The views of a scene show one set of named points, each view turned or mirrored, and shifted as a whole, with a little noise and some points left out.

Scene 1
View 1
(222): [ -8  -4 -29  11 -15  13   8 -18  -8  51 -40  -8  13  13 -12 -10   6  10
  -4  -5  -9]
(87): [-23  -7 -15  25 -17  30   3  21  -3  51   3  -2  17  36  -3  -1   0  -4
 -16  -9  14]
(49): [  4   2  -2   0 -28   2  -3  14  -1  57  -9  -8   2  44 -10  -8  12  13
   7 -34   6]
(180): [ -5  -8 -18  21 -23  13  18  -8  -8  70 -20   0  -2  21   3 -24 -26  -8
 -12  -8  11]
(55): [-23 -21 -45  45 -26  42  -7 -15 -12  61 -24 -13  21   0 -14 -16  -3 -17
 -42  28  -6]
(112): [-43 -23 -28  12  -6  33   3  15 -26  29 -14   3  24  10  -5  -2  20 -20
 -25   1   4]
(189): [-16 -12 -24  28 -25  27   0   3  -9  61 -10  -5  10  22  -6 -14  -5 -11
 -24   1   7]
(102): [-23 -11 -14  11 -17  21  -2  20 -12  44  -6  -3  15  30  -6  -4  14  -6
 -11 -16   8]
(207): [ -7   6 -16  26 -17  22  13   3   9  60 -14  -4  12  38  -2  -2 -15  13
  -2 -11  10]
(98): [  1   0   8 -27 -20 -16   2  24 -15  42 -11  -2  -2  46  -8  -8  27  12
  21 -56   6]
(231): [-26 -18 -13   3 -15  14   7  18 -25  44  -7   5   6  21   2 -14   6 -20
 -14 -18  11]
(116): [  3   3  -3  -6 -19  -7  15   3  -6  57 -21   0  -4  37  -1 -15  -5  12
  15 -36   8]
(30): [-14   2 -35  56 -21  46   9 -12  16  72 -16 -10  21  26  -6  -3 -27   5
 -24  20   6]
(57): [  2 -27 -20  11 -50   6 -23   1 -30  70 -12 -14  -7  11 -16 -36  13 -26
 -31  -8  -3]
View 2
(112): [ -7   8  -6 -32 -23 -13  -4  19  37   1 -38 -10  13 -18   8   5  48  23
 -22  13 -21]
(231): [-13   3  -4 -47 -18 -16  14  11  49   4 -21 -17  -3   2   5  -5  27  13
  -8   8 -19]
(116): [-18   7  -4 -37  -1 -19  33  26  49   6  -4  13 -25  27   4 -27 -12   2
  -3   0 -11]
(189): [-17  14 -16 -48   3 -12  -5  15  28   4 -43  -2  -9  -7  16   5  12  11
   7  15 -27]
(180): [-22  23 -18 -44   7 -20   6  19  39   1 -29  -9 -22   6  11   7 -15   6
  13   5 -22]
(98): [-13 -15   2 -50 -14 -16  54  23  57   9   8  23 -17  33   2 -49  16   2
 -15   3  -5]
(207): [-15  14  -2 -32  10  -4  -5  24  28   8 -29  15 -11  12  16 -16 -16   9
   2  10 -21]
(49): [-16  -5  -5 -52   1 -10  31  20  40  10 -12  25 -18  23  12 -36   5   2
  -1  10 -15]
(87): [-11   1   1 -45  -2   1  -9  11  32  10 -35   1   4   2  16 -16  12  13
  -3  17 -25]
(30): [-18  30 -14 -32  26   0 -39  23   6   6 -61  12  -5 -11  26  12 -19  14
  16  20 -33]
(57): [-25   7 -39 -81  -1 -29  33   9  36  -1 -39   1 -27 -10  14   9  39   1
  20  16 -23]
(222): [-15  26 -22 -21   0 -26  17  38  29  -1 -32  27 -19  -2  11   2  10  11
  -7   5 -15]
View 3
(30): [ 33  42  14 -31 -30   8  25  25   3  56 -24 -10  24 -15 -24  36 -23  13
  -4 -32  -7]
(102): [ 11  15  10 -19 -28  12  10   9 -13   2 -21 -22  12  13  16 -18 -14  15
   4 -24   8]
(49): [ -1   8   5   5 -16  10  14   1  -8 -16 -31 -26   6 -14  35  -1 -19  33
   2 -35  19]
(207): [ 10  23  20 -10 -19   9  23  11   5  22 -33 -19  11 -13  13  18 -15  18
  -3 -27  12]
(55): [ 51  19 -13 -33 -48  26  14  37 -23  44 -11   0  19   4 -25   9 -19  11
  16 -27 -14]
(180): [ 11   8   2 -11 -16  31  27  16 -21  33 -46  -9   8 -16   8  16 -15   7
   9 -31  10]
(98): [-15  -5  14  16 -11  14  11  -6  -7 -39 -35 -32  -6  -2  63 -22 -10  30
   6 -24  33]
(231): [  6   5   6 -19 -23  26  13   8 -26   8 -32 -19   8  16  18 -26 -11   2
   9 -21  11]
(112): [ 28  12  13 -31 -42  22   6  21 -20  14 -11 -15  10  34   5 -31  -7   0
  13  -8   0]
(116): [ -4   1  12  11 -11  23  22   5  -5  -3 -44 -19  -3 -18  42   8  -9  20
   6 -27  26]
(222): [ 35   3   5   0 -37  24  16  30  -2  15 -18  -5  -1  -8  19  14  -6  22
  18 -15   8]
(57): [ 21  -3 -40 -15 -31  36   9  15 -50   1 -26  -9  13  -8   2 -12 -28  25
  22 -47   0]
(87): [  8  27  16 -25 -24   6  14   6  -9  14 -24 -25  19   9   5  -9 -19  12
  -3 -28   6]
View 4
(55): [ 27   6  23 -25 -10  11  42  -7   7 -28 -13  15  -5 -42  -6   9   5  -7
 -46 -41 -52]
(102): [ 15   7  -1  -8  -8  -1  -4 -30  25 -16  -8 -12   5 -20  10  -9   3  19
 -38 -14 -12]
(222): [ 20   1  12 -35 -30   5  10 -32  30  -8  -5   4 -11 -31  -6 -17   4   5
 -26   4 -43]
(57): [ 17  22  24 -22   9  16  -1 -20  -5 -31 -24  21 -18 -38  19  12  10  37
 -15  -9 -33]
(116): [ -2  10   6 -29 -18   6 -14 -38  50   4 -15  -2   4 -23   5 -25  14  32
  -6  24 -10]
(112): [ 18   6  -2   7 -29   7   0 -26   3 -15  -6 -14  -2 -20   7   0  -6  -1
 -51 -38 -25]
(180): [ -4  15  23 -27 -16  19  17 -18  39  -1 -24  11  12 -36  -3  -6  17  16
 -15  -8 -23]
(231): [  3  15   4   1 -20  12 -12 -28  15  -8 -16  -7   4 -21  13  -2   5  21
 -28 -18 -11]
(189): [ 11  11  14 -19  -4   8  20 -16  25 -18 -16   3   7 -33   2  -1  10  14
 -34 -23 -25]
(49): [ 12   8   2 -27   4  -4 -14 -38  44 -12 -10  -6   2 -21  11 -21  12  41
 -16  20  -6]
(207): [  7   4   8 -31  -8   1  18 -23  58  -3 -11  -7  18 -27  -7 -19  14  15
 -31  -2 -14]
(87): [ 10   7   1  -9  -1  -1  11 -22  36 -16 -11 -13  17 -21   5  -8   9  17
 -42 -23  -8]
View 5
(112): [ 42 -38   0  22 -11 -29  31  -4  41 -13 -15 -38   9  44 -24  17 -15  -4
 -36  52   3]
(222): [ 18 -25  32   0 -12 -22  20  12  11  11  -3 -40  21  22  -9  12  -7 -11
 -46  13  13]
(102): [ 27 -25 -13   6 -13 -31  17  -6  27  -7  -1 -31  12  29 -25   4 -19   2
 -32  31  22]
(189): [ 41 -17   3  11   3 -20  23   0  20  11  -3 -36  16  25  -2   8 -18   3
 -16  32  18]
(207): [ 30 -15  -2  -3 -11 -29  29  10  -2   7  -1 -19  17   5 -12  -7 -12  -2
 -26   8  26]
(98): [-20 -27 -20 -20 -30 -26 -10  -5  26 -13  27 -22   9  17 -50  13 -17   3
 -54  -3  44]
(30): [ 65  -3  16  13   8 -30  47  10 -10  24 -21 -30  23  10  18 -17 -13  -5
  -6  27  12]
(231): [ 26 -35 -13   9  -9 -16  19  -1  37  -7   8 -29   7  28 -25  25 -14   6
 -26  33  20]
(180): [ 30 -25   7   2   2  -7  26  14   9  18  11 -26  16   7   2  21  -9   6
 -11  13  23]
(87): [ 39 -18 -18   8  -8 -33  26  -5  18  -3  -5 -25  12  21 -18  -5 -19   3
 -21  31  24]
(55): [ 59 -14  34  24  12 -20  31   0  22  23 -19 -54  23  40  17   9 -16  -5
 -18  47   2]
(57): [ 20 -12  12   5  12  -6 -12 -15  41  24  18 -57  18  41   2  29 -24  12
 -18  32  29]
View 6
(87): [ 17   6  27 -25  -9  -7 -14   5  -6  -9 -15 -10  21  27   4 -10 -13  11
 -19 -17   6]
(57): [ 11  15   7 -62   5   9 -41  21  25   5  17  -1  -9 -10  10 -40  16  25
 -19 -10   9]
(112): [ -5  29  30 -28   9   1 -35  21 -26  14   1  11   8  31  -2  -5 -17  28
  -7 -11  29]
(55): [  3  51  25 -16  -3 -20 -51  16  -4 -13  34 -11   1   1  17 -28 -20  36
 -30 -19  11]
(102): [  2   9  20 -36   0   2 -19  14   1   4 -18   1  15  27   1  -7  -5  19
  -6 -15  15]
(30): [ 17  40  26   6 -20 -29 -22  -3   4 -36  12 -33  23  11  18 -17 -24  22
 -37 -28 -10]
(180): [ 16  28   6 -18  -2  14  -9   1  10  -3   9 -23  16  11  -2 -20  16  21
 -30 -22 -10]
(116): [  2  13  -5 -30  -1  27   9   3  32   8 -28 -14  25  21  -9  -3  27  17
  -4 -25  -8]
(49): [  2   1   2 -45  -6  11  -1   8  37  -1 -35  -8  21  18   1  -7  15  14
   2 -22  -2]
(222): [-17  49   4 -17   0   5 -21  13  24   2  -3 -11  17  13   3  -6   4  37
  -5 -30   2]
(207): [  7  22  12 -13 -12  -2  -2  -1  16 -13 -17 -22  28  23   4  -5  -1  17
 -16 -27  -7]
(98): [ -7  -7  -4 -56   3  32   8  13  38  21 -52   4  21  29 -11   3  28  16
  18 -20   6]
(189): [ 12  22  19 -26  -4  -4 -25   9   2  -8   7 -12  11  11   6 -20  -5  21
 -24 -17   4]

In a view up to two points have been moved. Name them for each view, in the order of its rows, or write -.
view 1 -> (30)
view 2 -> -
view 3 -> (98)
view 4 -> -
view 5 -> -
view 6 -> (87)
